Each scene shows the same named points in several views. A view is turned or mirrored, and shifted as a whole, has a little noise and may leave points out.

Scene 1
View 1
q905: [  5   4  15  -5  -4   1   2   4  -3  20  24 -10   2 -14  -9   0 -18  -5
  14   1 -17]
q902: [-10   1  10   4  -5 -12   2  -6   2  13  11 -14  -1  -8  -3  -7  -3  -2
   3   4  -3]
q810: [  5  -3  -6   4  15  -6  -1  19  15   9   8  11  -3  -6  17 -10  19 -16
 -13 -17   4]
q551: [  1   2   4  -3   6  -7  -3   2   7  14   7  -5  -8 -12   2  -1   4  -8
   1  -5   0]
q367: [  4   4   6  -7   5  -3  -4   2   4  18  10  -6  -8 -14  -1   2  -2  -7
   6  -4  -4]
q389: [  4   2   8  -2   2  -1   1   8   3  16  19  -3   0 -11  -1  -4  -6  -8
   5  -5 -10]
q409: [ -2  -1   0   3   8 -11  -1   7  11  10   6   0  -5  -7  10  -7  13 -10
  -7  -8   4]
q132: [  6  -1   5   5   3   0   6  20   6  11  26   6   8  -6   6 -11  -2 -13
  -1 -12 -12]
q249: [-4 -1  5  3  2 -9  2  4  6 11 12 -5  0 -6  4 -9  3 -8 -2 -4 -2]
q929: [ -5  -1  -3   1  12 -14  -5   0  13   9  -4  -2 -11  -8  10  -5  19  -8
 -10  -7  12]
q247: [ 11   5   0 -10  14   0  -7  10   9  17   6   3 -12 -14   5   4   7 -12
   1 -12   1]
q223: [  4   0   2   1   7  -4   0  11   8  13  13   2  -1  -8   7  -6   5 -11
  -3 -10  -3]
q36: [ -5   3   6  -3   3 -12  -4  -8   6  15   3 -12 -10 -12   0  -1   3  -3
   2   1   4]
q491: [  8   0   2   0   9  -1   1  18   8  13  17   7   0  -9   8  -6   5 -13
  -3 -13  -6]
q504: [-11  -6  -3  14   6 -17   4   7  14   3   6   1   2   0  16 -18  20 -10
 -17  -7   8]
q222: [  9   3  -4  -8  17  -4  -8  10  14  15   1   6 -13 -13  10   2  15 -12
  -5 -14   6]
q988: [  0   1   0  -1  10  -9  -4   3  11  11   2  -1  -9 -10   7  -3  12  -9
  -5  -8   6]
q879: [ 13   6  -2 -13  18  -1 -10   8  11  18   0   3 -17 -16   5   7  11 -11
   1 -14   4]
q79: [ -2  -1  -2   2  10 -11  -2   6  12  10   3   0  -7  -7   9  -7  14  -9
  -8  -9   7]
q718: [ -3  -6  -6  12  12 -11   4  17  16   3   9  10   2  -1  19 -17  22 -15
 -18 -15   6]
View 2
q879: [ -3  15 -25  -7  -2   6  -5 -19  -4 -14 -15  13   1  -6   2   3   7   1
   1   8   5]
q223: [  3   9  -9   4  -1   1   4 -10  -2   2 -12  -1 -10  -4  -2   2   4  10
  -4  11   0]
q389: [  8  11  -7   4  -2  -2  16  -8   5  -1 -14   1 -18 -12  -5   2  -2   6
   4   4   1]
q988: [ -1  12  -9  -7   5   1  -4 -12  -5   3 -17   5  -2   3  -1  -1   9   3
 -11  12   5]
q132: [  8   4  -5  15  -6   1  11  -6  -1   3  -7  -9 -19  -6  -4   5   1  20
   1  12  -6]
q36: [  2  15  -4 -12   9  -4  10 -10   6   4 -21  10  -8  -4  -5  -5   2  -9
  -7   3  11]
q551: [  2  13  -9  -5   3  -1   7 -11   2  -1 -17   7  -8  -5  -3  -1   3   0
  -4   6   6]
q367: [  5  14 -11  -4   0  -1  12 -12   5  -5 -17   8 -11 -11  -4   0  -1  -1
   3   2   6]
q249: [  4  10  -1   0   4  -3   9  -7   2   8 -16   0 -13  -2  -4  -2   3   5
  -7   9   3]
q810: [ -3   6 -13   3   0   6 -11 -12 -13   3 -10  -3  -1   6   2   4  13  17
 -12  20  -3]
q905: [ 13  13  -4   5  -3  -5  28  -6  14  -4 -15   3 -26 -21  -8   1  -9   1
  12  -3   3]
q247: [  0  13 -21  -3  -3   4  -1 -17  -3 -11 -14   9  -3  -7   0   4   5   4
   1   8   3]
q504: [ -1   5   4  -1   9  -1  -5  -6  -9  20 -15  -6  -5  13  -2  -3  13  12
 -23  19   2]
q902: [  7  13   6  -5   9  -8  19  -5  10  11 -20   4 -17  -6  -9  -6  -1  -4
  -5   2   9]
q409: [  0   9  -6  -2   5   0  -2 -10  -5   6 -15   1  -5   3  -1   0   8   6
 -12  13   3]
q491: [  3   7 -12   7  -5   3   3 -10  -4  -1 -10  -2 -11  -4  -1   5   4  16
  -1  13  -3]
q222: [ -3  12 -21  -5  -1   6  -8 -17  -8  -8 -14   8   2  -1   2   2  10   5
  -5  12   3]
q929: [ -4  12  -7 -11   9   1  -7 -13  -6   7 -19   7   2   7  -1  -3  11   0
 -17  13   8]
q79: [ -1  11  -7  -5   5   1  -3 -11  -5   5 -16   3  -2   4  -1  -2   9   5
 -13  13   5]
q718: [ -2   3  -3   6   3   3 -11  -8 -14  14 -10  -8  -3  12   1   2  14  20
 -20  23  -3]
View 3
q223: [ -6 -12  -6  -2   9  -1   1   2   5  -4   3   6  -9   4  -2  -5   2   6
   4   7  -1]
q132: [ -7 -15  -5  -5   5  -6   4   0  13   1   5  12  -8  11   6 -17  -6   8
   9  15  -4]
q367: [-16 -12  -5  -1  10  13   0   3  -4 -14  -3   5  -9   9  -2  -7   9  -2
   7   0  -1]
q36: [-14 -10   0   4   4  14   6  -2  -7 -15  -4  -5  -5   2  -3   6  12   1
   2  -8  -3]
q491: [ -6 -12  -8  -4  12  -3  -1   4   8  -1   4  10 -11   5  -2 -10  -1   7
   5  11   1]
q79: [-2 -7 -5  3 10 -2  1  1  2 -4  3 -1 -9 -6 -8  8  4  9 -2  0  1]
q929: [ -1  -5  -4   6  12   0  -1   2  -2  -7   3  -6 -10 -11 -12  15   8   9
  -6  -5   2]
q902: [-15 -12   4   4  -6  12  14  -7  -2 -13  -3  -5  -1   9   6   1   7   2
   6  -5  -8]
q222: [ -4  -7 -11   0  23   1 -10  10  -2  -7   3   6 -15  -6 -15   2   9   5
  -2   3   6]
q389: [-15 -15  -4  -3   4   8   4   0   3 -10  -1   7  -6  13   4 -13   4   1
  10   5  -3]
q718: [  9  -6  -6   2  10 -19   2   1  13   9  10   1 -10 -11  -7   8  -6  18
  -4  11   0]
q247: [-10 -10 -11  -2  21   7  -9   9  -3 -10   1   9 -14   2 -11  -6   9   1
   3   2   5]
q810: [  5  -7  -9  -1  18 -13  -5   5   9   4   9   5 -14  -9 -10   2  -2  14
  -3  10   3]
q409: [-3 -8 -4  2  9 -2  2  0  3 -3  4  0 -9 -4 -5  5  3  9 -2  2 -1]
q504: [  6  -6   0   5   2 -13   9  -5  10   4   8  -7  -6 -10  -3  15  -2  17
  -5   3  -4]
q249: [ -8 -11  -2   1   2   3   7  -3   3  -6   2   0  -5   4   1  -1   3   7
   4   2  -4]
q551: [-11 -11  -4   1   9   9   2   2  -2 -11  -1   1  -8   3  -4  -1   8   2
   3  -1  -1]
q988: [ -3  -7  -6   3  12   0  -1   3   0  -6   2  -1 -10  -5  -9   7   7   7
  -3  -1   1]
View 4
q879: [ -2 -10   0  -7   3   0   9 -24  -4   6  -7   9   1  -8  -8   7  -9   3
 -13  -6  15]
q504: [ -4  -6  16  -8  -4  -2   4  -2  -1 -19   6 -13 -18  15  -2  -7 -10  17
  -3 -13  -9]
q389: [  4 -14  -1   9   3   5  -2  -7  -2  10   5 -12  -1   6   2   6   0  -1
   8  -5  16]
q247: [ -1 -11   1  -4   4   1   6 -20  -4   8  -4   4  -1  -3  -6   6  -7   3
  -9  -6  17]
q249: [  2 -11   4   3  -2   4   1  -6  -1  -2   5 -13  -6   7   1   2  -2   5
   6  -9   4]
q367: [  4 -13  -4   4  -1   7   2 -15  -2   7   1  -6   3  -3  -1   8   0  -2
   5  -7  13]
q718: [ -8  -7  21 -10   5  -9   4  -1  -3 -12   3  -7 -21  20  -5  -9 -15  18
 -10  -9   0]
q929: [ -2  -6   7 -11  -8   2   8 -16  -2 -15   0  -2  -7  -2  -6   0  -9  11
  -7 -13  -5]
q988: [ -1  -7   6  -7  -4   1   6 -14  -2  -8   0  -2  -7   1  -5   1  -8   9
  -5 -10   2]
q491: [ -2 -12   9   1   9  -3   2  -7  -4   8   1  -6  -9  13  -3   1  -8   5
  -4  -4  16]
q409: [ -2  -8   8  -5  -2   0   5 -10  -2  -7   2  -6  -9   6  -4  -1  -8  10
  -3 -10   2]
q222: [ -4  -8   6 -10   3  -2   8 -20  -4   0  -6   6  -5  -2  -9   4 -11   8
 -14  -7  10]
q223: [ -1 -11   6   0   4   0   2  -8  -3   3   2  -7  -7   8  -2   1  -6   5
  -1  -6  11]
q905: [  9 -18 -10  18   2  11  -4  -7  -2  18   7 -16   6   2   6  10   7  -9
  18  -4  21]
q810: [ -7  -7  17 -10   8  -8   6  -9  -4  -4  -1  -1 -16  13  -7  -4 -15  14
 -14  -7   8]
q132: [ -1 -14   9   8  12  -2  -3   1  -4  11   6 -14 -11  20   2   0  -5   4
   4  -3  19]
q551: [  3 -12  -3   1  -4   6   3 -15  -2   1   1  -7   0  -3  -2   6  -1   1
   4  -8   8]
q79: [ -2  -8   8  -7  -3   0   6 -12  -2  -9   1  -5  -9   4  -4   0  -9  10
  -5 -10   0]
q36: [  5 -11  -4   0 -11  10   4 -17  -1  -7   3  -9   2  -7  -1   6   2   2
   7 -11   0]
View 5
q36: [  4   2   8  19  11   3 -11   0  -4  16  -9   9   0   1  -3   0  -3  -8
  18   9  -7]
q247: [ 16   7  10  22   1   3   2   1  -1   0   2  -5  -6  -2  -7  -9   9  -1
  18  20 -10]
q879: [ 18  11  13  27   1   7   2  -2  -2  -1   1  -4  -5  -1  -9 -11  10  -1
  19  26 -11]
q718: [ 13  12  14   1   6  -4  -1  -2 -12   2  15 -13 -15 -10  -2  20 -11   4
  -6  30   5]
q79: [11  9 13 14  7  1 -5 -3 -8  7  3 -2 -8 -4 -3  7 -6 -1  7 23 -2]
q222: [18 12 15 22  2  5  1 -3 -4  0  4 -6 -8 -3 -8 -3  5  1 13 29 -6]
q249: [ 5  1  5  8  7 -4 -5  4 -5 10  1  1 -5 -4 -1  7 -4 -3  9  7 -4]
q367: [  8   0   4  17   4   0  -2   5   1   8  -4   2  -1  -1  -4  -7   6  -5
  19   4 -11]
q905: [  0 -11  -7   8   1  -8   1  16   6   8  -5   4   3  -2  -1  -9  11  -6
  20 -18 -14]
q929: [ 12  11  17  19  10   5 -10  -7 -10  11  -1   1  -7  -2  -4   8  -9  -3
   9  29  -1]
q810: [ 17  12  13   9   2  -1   3  -1  -8  -2  14 -14 -14  -8  -5  10  -3   4
   1  30  -1]
q988: [11  9 14 16  7  3 -6 -3 -7  8  1 -1 -7 -3 -4  5 -4 -2 10 24 -3]
q223: [10  3  6  9  2 -3  1  4 -3  3  6 -6 -7 -5 -4  3  2  0  8 12 -6]
q409: [10  7 11 11  7 -1 -5 -1 -7  7  4 -3 -8 -5 -3  8 -6 -1  7 21 -2]
q132: [  8  -2  -1  -2  -1 -11   7  11   0  -2  13 -12  -8 -10  -1   6   4   3
   3   2  -6]
q551: [ 8  3  7 16  6  1 -4  2 -3  9 -2  2 -3 -1 -3 -1  0 -3 15 11 -8]
q902: [ -1  -4   2   9  11  -3 -11   6  -3  18  -8   9   1  -1   0   5  -6  -8
  13  -3  -6]
q504: [  7   9  13   2  12  -3  -9  -3 -13  11   8  -4 -12  -8   0  22 -17   0
  -4  25   6]

Which points are out of place in each view (at most two, in the order of its rows)? Write - if all are in place.
view 1 | q988
view 2 | -
view 3 | -
view 4 | q551
view 5 | -

Scene 2
View 1
q592: [ -3  -5   3  -3  -1  -4  -5  11  -5  -4   0   0   0   1  -5  -6   8   4
  -1 -13   4]
q488: [ -7   3  -1  -7 -12   0  -2  13  -2   0  11  -4  -4  10   9 -15  15   9
  -6 -19   0]
q225: [ -1  -3  -6  -3  -1   5   6  16   8  -2  -3  -1   0  -3   0  -5   7  -4
  -2 -18   2]
q720: [-11  -7   4  -6  -4  -2  -9  10   5  -2   1   2   0   2  -5  -6  10   2
  -3 -14   5]
q564: [  8  -9  -5   2  11   2   8  15   3  -6 -16   2   3 -13 -14   3  -2 -12
   4 -12   5]
q534: [ -1   3  -7  -6  -8   4   7  16   3   0   5  -4  -3   4   9 -12  12   3
  -5 -21  -1]
q732: [ -2   7 -15  -6  -9  14  16  20  19   2   5  -5  -4   2  16 -14  14  -4
  -7 -28  -4]
q357: [-10   3  -6  -8 -11   7   3  16  13   2   8  -3  -4   6  12 -13  16   2
  -8 -23  -2]
q964: [ -9  -6   2  -4  -3  -1  -7  11   4  -2   0   2   1   1  -5  -5   9   1
  -2 -14   4]
q939: [ 12  -1  -1  -1   1  -5   5  13 -19  -7  -1  -4  -2  -1  -4  -9   4   6
   1 -12   3]
q257: [  9   4 -10  -3  -3   4  13  17  -4  -3   1  -6  -3   0   6 -11   7   1
  -2 -19   0]
q55: [  5 -11   6   1   6 -10  -6   9 -16  -8  -8   2   3  -4 -17  -1   0   3
   4  -6   8]
q936: [  6   2  -7  -3  -4   2   9  16  -5  -3   2  -5  -3   1   4 -11   8   2
  -2 -18   0]
q174: [  4  -4   3  -2  -1  -7  -2  11 -15  -6   0  -2  -1   1  -6  -8   6   7
   0 -11   5]
q717: [ -6  -5   4  -5  -5  -5  -8  11  -4  -3   3   0   0   4  -4  -8  10   6
  -2 -13   5]
q264: [  5   0  -5  -3  -2   1   7  15  -5  -4   0  -4  -2   0   1  -9   7   1
  -1 -16   1]
View 2
q257: [  2  -2 -10  -2   7  -5  -2  -3   9   2  -4 -12   1 -14   5  -9   0  13
  -9   8   4]
q939: [  0   1  -6   6  12   3   3  -4  12  13   5  -9   1 -11   5 -11  -6  18
   6   7  -2]
q592: [  3  -6  -9  10  13   0  -2  -8   8   4  -2 -12   5   1   9  -3  -2  16
   9   0  -6]
q357: [  6 -12 -15  -8   5  -6  -8  -5   2 -15 -17 -12   7   0   8  -2   4   9
  -9   0  -2]
q732: [  5  -8 -15  -9   2 -13  -9  -3   4 -15 -18 -15   5 -10   6  -4   7   5
 -22   4   8]
q534: [  4  -8 -13  -5   7  -4  -4  -4   6  -6 -10 -12   4  -6   6  -6   1  12
  -7   3   0]
q720: [  5 -10 -10  11  12  -4  -6 -10   5  -2  -8 -13   7   8  12   1   1  13
   9  -4  -7]
q225: [  3  -3  -9  12   9 -12  -6 -10   8   0  -8 -16   3  -4  10   0   5   9
  -4   1   3]
q55: [  1   2  -3  23  17   1   1 -11  13  18   8 -12   2  -1  10  -4  -5  18
  19   1  -5]
q488: [  5 -13 -14 -10   8   3  -3  -3   3  -9 -11  -9   7   1   7  -7  -3  15
   0   1  -8]
q964: [  4  -8 -10  11  12  -5  -5 -10   6  -1  -7 -13   6   6  11   1   1  13
   8  -3  -5]
q936: [  2  -3 -10  -1   8  -3  -2  -3   8   2  -4 -11   2 -11   6  -8  -2  14
  -4   6   1]
q174: [  2  -3  -7   8  14   3   1  -7  10   9   2 -10   3  -3   8  -8  -6  18
  11   3  -6]
View 3
q357: [  5  -4  -4  -4  -3  -1  -9 -27   3   9  21  -4   1  -9  -4   7   7   0
  -1  -6  10]
q720: [  8   4  -1  -7  -6  -4 -11  -8   3  -5  13  -6   0  -1  -1  -8   6  10
   1  -4   5]
q225: [ -1   0  -8 -12 -11   2 -11 -22   6  -2   7   1   9   0  -3  -7   4   8
   1  -6   7]
q936: [  0  -6 -14 -12  -4  -2  -2 -27   6   1   9  -9  10  -2   6  -3   2   4
  -2   1   0]
q939: [  0  -3 -17 -17  -3  -4   3 -19   7  -8   2 -14  13   4  14 -14  -1   9
  -1   7  -8]
q488: [  9  -4  -6  -4   1  -6  -3 -20   3   5  21 -13  -1  -8   5   4   6   1
  -2   1   3]
q732: [ -2  -8 -10  -7  -7   4  -9 -41   5  14  18   2   8 -11  -6  11   6  -3
  -1  -9  13]
q534: [  3  -5 -10  -8  -3  -1  -4 -28   5   6  15  -6   6  -6   2   2   5   1
  -1  -2   5]
q592: [  4   2  -8 -11  -6  -4  -6 -13   4  -6   8  -8   5   2   4 -11   4   9
   0   0   1]
q564: [ -7   3 -13 -20 -17   4 -12 -19   8 -13  -7   5  17   9  -1 -21   0  14
   3  -6   3]
q257: [ -2  -7 -16 -13  -4   0  -1 -32   7   3   9  -7  12  -3   6  -2   2   2
  -2   0   1]
q717: [  9   3  -4  -8  -3  -6  -6  -9   4  -5  12 -11   1  -1   4  -8   5   9
   0   0   1]
q174: [  5   0 -11 -13  -2  -6  -1 -12   5  -8   6 -14   6   3  11 -13   2  10
  -1   5  -5]
q264: [  0  -3 -13 -13  -5  -2  -3 -24   6  -1   7  -7  10  -1   5  -6   2   5
  -1   0   1]
View 4
q257: [  0  -6  -7 -13  -5   4   4  -8   0   8   2   1  -5  -3  -9   8   2   0
  -8  -6 -10]
q264: [  1  -3  -5 -11  -1   3   0  -3   0   7   0  -3  -6  -1  -3   6   2   0
  -9  -5  -8]
q357: [ -5 -10  -9  -4   2   9   2  -8  13  -4  -3   4 -12  -2 -13   1  15   8
 -11 -13   1]
q720: [  1  -1  -1  -2   8   6 -11   6   6  -1  -7  -6 -10   3   4  -3   9   7
 -13  -6   3]
q564: [  6   1  15 -23  -4   5 -12   5 -15  11  -5 -11   5  -7   5  -6  -5   2
  -9 -11  -5]
q592: [  3   1  -3  -5   6   3  -8   5   2   4  -4  -7  -9   4   4   2   3   2
 -12  -1  -3]
q717: [  2   1  -6  -1   8   4  -8   5   6   1  -4  -6 -11   5   4   3   7   4
 -13   0  -1]
q936: [  0  -4  -7 -11  -3   3   2  -5   1   7   1  -1  -6  -1  -6   8   2   0
  -8  -4  -9]
q488: [ -3  -5 -15   1   5   5   2  -4  14  -1  -1   2 -15   4  -7   7  11   4
 -11  -3  -2]
q534: [ -2  -7  -8  -7  -1   6   3  -7   8   2  -1   2  -9  -1 -10   5   8   4
  -9  -8  -4]
q225: [  0  -5   4 -13  -1   7  -6  -1  -1   3  -4  -4  -4  -4  -4  -3   5   5
 -10 -12  -1]
q174: [  4   4  -7  -6   5   0  -6   5  -1   7  -1  -8  -8   6   6   8  -1  -1
 -11   4  -8]
q55: [  8   8   3  -9   6   0 -13  13  -9  10  -3 -15  -3   6  15   3  -6  -2
 -11   5  -7]
q964: [  1  -1   0  -4   6   6 -10   5   4   0  -6  -6  -9   2   3  -3   8   6
 -12  -6   2]
View 5
q488: [  1  -4  -2  -6   2   0   2 -11  -4  -8   5   1   1  -8  22 -14   7   0
  12   7  -3]
q717: [-1 -6  3 -9  2  1  2 -6 -2 -1  5  1 -5  2 14 -8  6  1  4 -8  0]
q55: [ -6  -6  11  -6   0   4   5   4  -6  18   5  -1  -4  13   4  -1   9  -4
   0 -23   5]
q732: [  5 -15   2   7  18  15  -2 -11 -11 -13  -3  -1  19  -6  28 -19   4   1
   4  21  -8]
q939: [-5 -2 10  1 -2  3  5  0 -9 16  6 -1  6  3 10 -6 12 -9  9 -6  3]
q592: [ -2  -8   5  -7   3   4   3  -4  -4   3   4   0  -2   4  13  -7   7   0
   3 -10   1]
q564: [ -3 -17  15   5  15  19   2   4 -12  15  -3  -3  11  18   7  -4   7  -1
 -11 -16   1]
q534: [  1  -8   3   1   8   8   1  -9  -7  -5   2  -1   9  -4  21 -14   7  -1
   7   9  -4]
q264: [ -2  -7   7   2   5   8   3  -3  -9   6   3  -2   9   2  15 -10   9  -4
   5   0  -1]
q257: [ -1  -5   7   7   5   9   2  -5 -11   6   3  -1  14  -3  18 -13  11  -7
  10   9  -2]
q964: [  0 -12   3  -9   8   6   1  -6  -3  -4   2   0  -3   5  15  -9   4   3
  -1  -9  -2]

Which points are out of place in each view (at most two, in the order of its rows)? Write - if all are in place.
view 1 | q225
view 2 | -
view 3 | q939, q592
view 4 | -
view 5 | q257

Scene 3
View 1
q456: [ -8  -1   4   3  -1   4  12   8  -1   4   8  -5   6  -5   3   3   5  -2
 -16   3   0]
q977: [  9   5 -15 -10  13  26  21  -6  17   0  -9 -22  12  -4   6  12 -12 -10
  -6   9   2]
q668: [ -3   4   0   1   1  10  13   0   6   2   4 -17  13  -2  -2   3   3  -5
 -15   4  -2]
q339: [-14   1  10  10  -7  -3   8   5  -5   8  12 -11  10  -1  -5  -3  11  -3
 -18  -1  -3]
q355: [-14   7  23  10 -14  -6   3  13  -5  -1  21 -16  15   5 -11  -5  22   1
 -33  -1  -7]
q282: [-12  -6   3   6   0  -1  10  10  -5  10  10   5   1  -7   8   2   5  -2
 -12   3   2]
q138: [ -9   9  13   6  -8   3   8   2   2   0  11 -26  19   4 -12  -2  14  -4
 -25  -1  -6]
q958: [-14  -2   3  12  -4  -3   9  -2  -3  13   8 -12  10  -3  -4  -4   6  -7
 -11  -2  -1]
q326: [ -3   0   0  -2   4  11  15   8   4   2   5  -4   5  -5   7   8   1  -3
 -14   6   0]
q604: [ -9 -13 -12   3   9   6  17   3  -3  16   0  12  -5 -14  16   6  -8  -5
   3   5   6]
q370: [-12 -11 -20  14   6   4  17 -20  -1  25  -7 -11   6 -11   0  -3 -11 -15
  12  -3   7]
q950: [ -7   3  12   1  -4   4   9  14  -1  -1  13  -5   8   0   1   4  10   1
 -25   5  -3]
View 2
q326: [  8  14   7  -1   6   7  -8   2  -4 -14  -5  -3   0  -8   2  15  -2   0
   5  -3   0]
q958: [  0  -6   7   1   5   5  -1   1  -2  -6  -3  -1  10   1  -1  17   3  22
  10 -10   1]
q282: [  5   5   6   4   6  -2  -8   2  -1 -13 -14  -5   4  -6   0  11   1   5
   1  -7   9]
q355: [-10 -22  15 -10  -5  -9  -9  -1  -9  -4 -18  -3  -9   1   2  26  13   9
  26 -15   6]
q977: [ 14  31   4  -4   8  25  -2   3  -7 -13  19   1   3 -10   4  19  -7   2
   8   5 -17]
q138: [ -6 -10  13 -12  -3   4  -5   0 -10  -4  -2  -1  -6   1   3  29   9  11
  27  -9  -6]
q339: [ -3 -10   9  -3   2  -1  -6   1  -4  -6  -9  -2   3   0  -1  20   6  16
  14 -12   5]
q668: [  1   5   9  -5   2   8  -6   1  -7 -10   0  -2  -2  -4   3  21   2   6
  15  -5  -4]
q456: [  3   3   7   1   4   2  -6   2  -3 -11  -8  -4   2  -6   0  16   2   6
   7  -6   3]
q604: [ 14  19   1  14  14   7  -4   3   5 -17  -5  -4  18  -9  -4   3  -8  11
 -14  -4   8]
q370: [10 12 -1 10 14 22  6  3  5 -8 16  2 29 -1 -5 10 -8 34 -4 -6 -5]
View 3
q282: [  2 -22   5   2 -12 -14   0   9  -5   3  -3   5  12   8   3   6 -10  -1
   9 -13   9]
q668: [ -6 -12   6  -6  -1  -6   8  -1  -7   6   3   4  12   9   4   6  -1   1
   8   2  -6]
q950: [ -6 -17  12  -9  -4  -7   7  -2 -11   9   1  16  16  11  -1   8 -11   1
  12  -8   1]
q456: [ -3 -17   7  -3  -7 -10   5   4  -6   5   1   6  12   9   2   6  -6   0
   9  -6   2]
q339: [ -3 -23   8  -1  -6  -8  -1  -5  -7   8  -1  14   6  17  -3   3  -6   4
   1  -3  -1]
q138: [ -9 -17  12  -9   3  -2   7 -14 -10  12   5  18   7  19  -5   3  -2   5
   1   7 -10]
q958: [  0 -23   4   3  -7 -10  -2  -1  -3   6  -1   5   3  16   0   1   0   3
  -2  -1  -2]
q370: [  8 -19 -11  17 -12 -14  -5  15  10  -6  -2 -24  -3   8  12   1  16   1
  -7   6  -6]
q326: [ -3 -10   5  -5  -6  -9  11   9  -5   2   2  -1  16   2   7   9  -3  -2
  14  -6   1]
q355: [ -9 -25  17 -10   0  -4   2 -17 -15  16   1  31  10  23 -12   3 -14   7
   2  -4  -2]
View 4
q339: [  0   2  -9   5  -8   1  -3   9   6   4   8  -7 -11   3   4  -3   0   8
  -3   3   4]
q138: [ -8  12  -1   9  -8  -3  -1  13   1  12  13  -9 -10  -8   3  -6  -1  18
  -1  10   5]
q370: [ 24   6 -21   1   1   6  11  -9  32  11   2  -2   5  -3  -9  18  12 -15
  17   4  -1]
q958: [  6   3 -12   4  -5   2   1   6  12   7   8  -6  -7   2   0   4   3   3
   1   3   2]
q326: [ -6   7  -8   3  -9   5   3  -5  18  -3  -6 -10   6  -2  -3 -13   3  -3
  13   4  -2]
q604: [  9  -3 -19  -1  -8  11   4 -12  30 -10 -12  -7   8   9  -4  -4   6 -18
  13  -4  -4]
q950: [-12   3  -4   4 -13   2  -5   7   5  -3   1 -11  -6   3   3 -16  -4   9
  -1   3   2]
q282: [  1  -4 -13   2 -10   7  -2   0  14  -8  -3  -9  -3  10   3  -9   0  -3
   1  -2  -1]
q456: [ -4   4  -8   3 -10   4  -1   2  12  -2   0  -9  -2   3   1 -10   0   2
   4   3   1]
q977: [ -6  22  -2   5  -4   3  13 -11  27   9  -5  -8  17 -19 -11  -9   8  -4
  29  13  -5]
View 5
q355: [ 14  12 -21  29   0  -2 -14  20  -5  -3   6  13  18 -25  -9 -38 -14   6
   0   8 -19]
q370: [  4  10   6  -4  14  -1   5  -5  -2 -10  -9  12 -18  -2 -12  14  -3  17
  16  -3   9]
q456: [ 10   7  -8  13   8  -5   0   8  -6  -5   7   5   0 -12 -13 -19  -5  -2
  -3  -4  -6]
q138: [ 10  11 -19  26   6  -6  -4  17  -8  -8  -5   6  16 -23  -5 -23  -5   8
   0  13  -8]
q604: [  7   3   7  -4  11  -4   6  -6  -3  -4  11   6 -21   0 -20  -3  -4  -6
   2 -18   1]
q977: [  3   5  -5   6  19 -17  20   2 -11 -13  -9 -14  -3  -9  -6   3  13  -3
  -7   0  15]
q668: [  8   8 -11  16  10  -8   3  11  -8  -8   0   1   6 -15  -8 -17  -1   1
  -3   2  -1]
q282: [ 11   5  -4   8   6  -2  -3   4  -4  -2  13  10  -6  -9 -17 -20 -10  -5
   1 -11  -9]
q950: [ 12   6 -13  19   5  -6  -3  12  -8  -4  10   4   8 -16 -12 -29  -7  -5
  -6  -2 -11]
q339: [ 11   9 -11  17   5  -1  -8  11  -4  -5   3  13   5 -16 -11 -22 -11   7
   5   3 -10]

Which points are out of place in each view (at most two, in the order of its rows)? Write - if all are in place.
view 1 | q977, q668
view 2 | q282
view 3 | -
view 4 | q326
view 5 | -
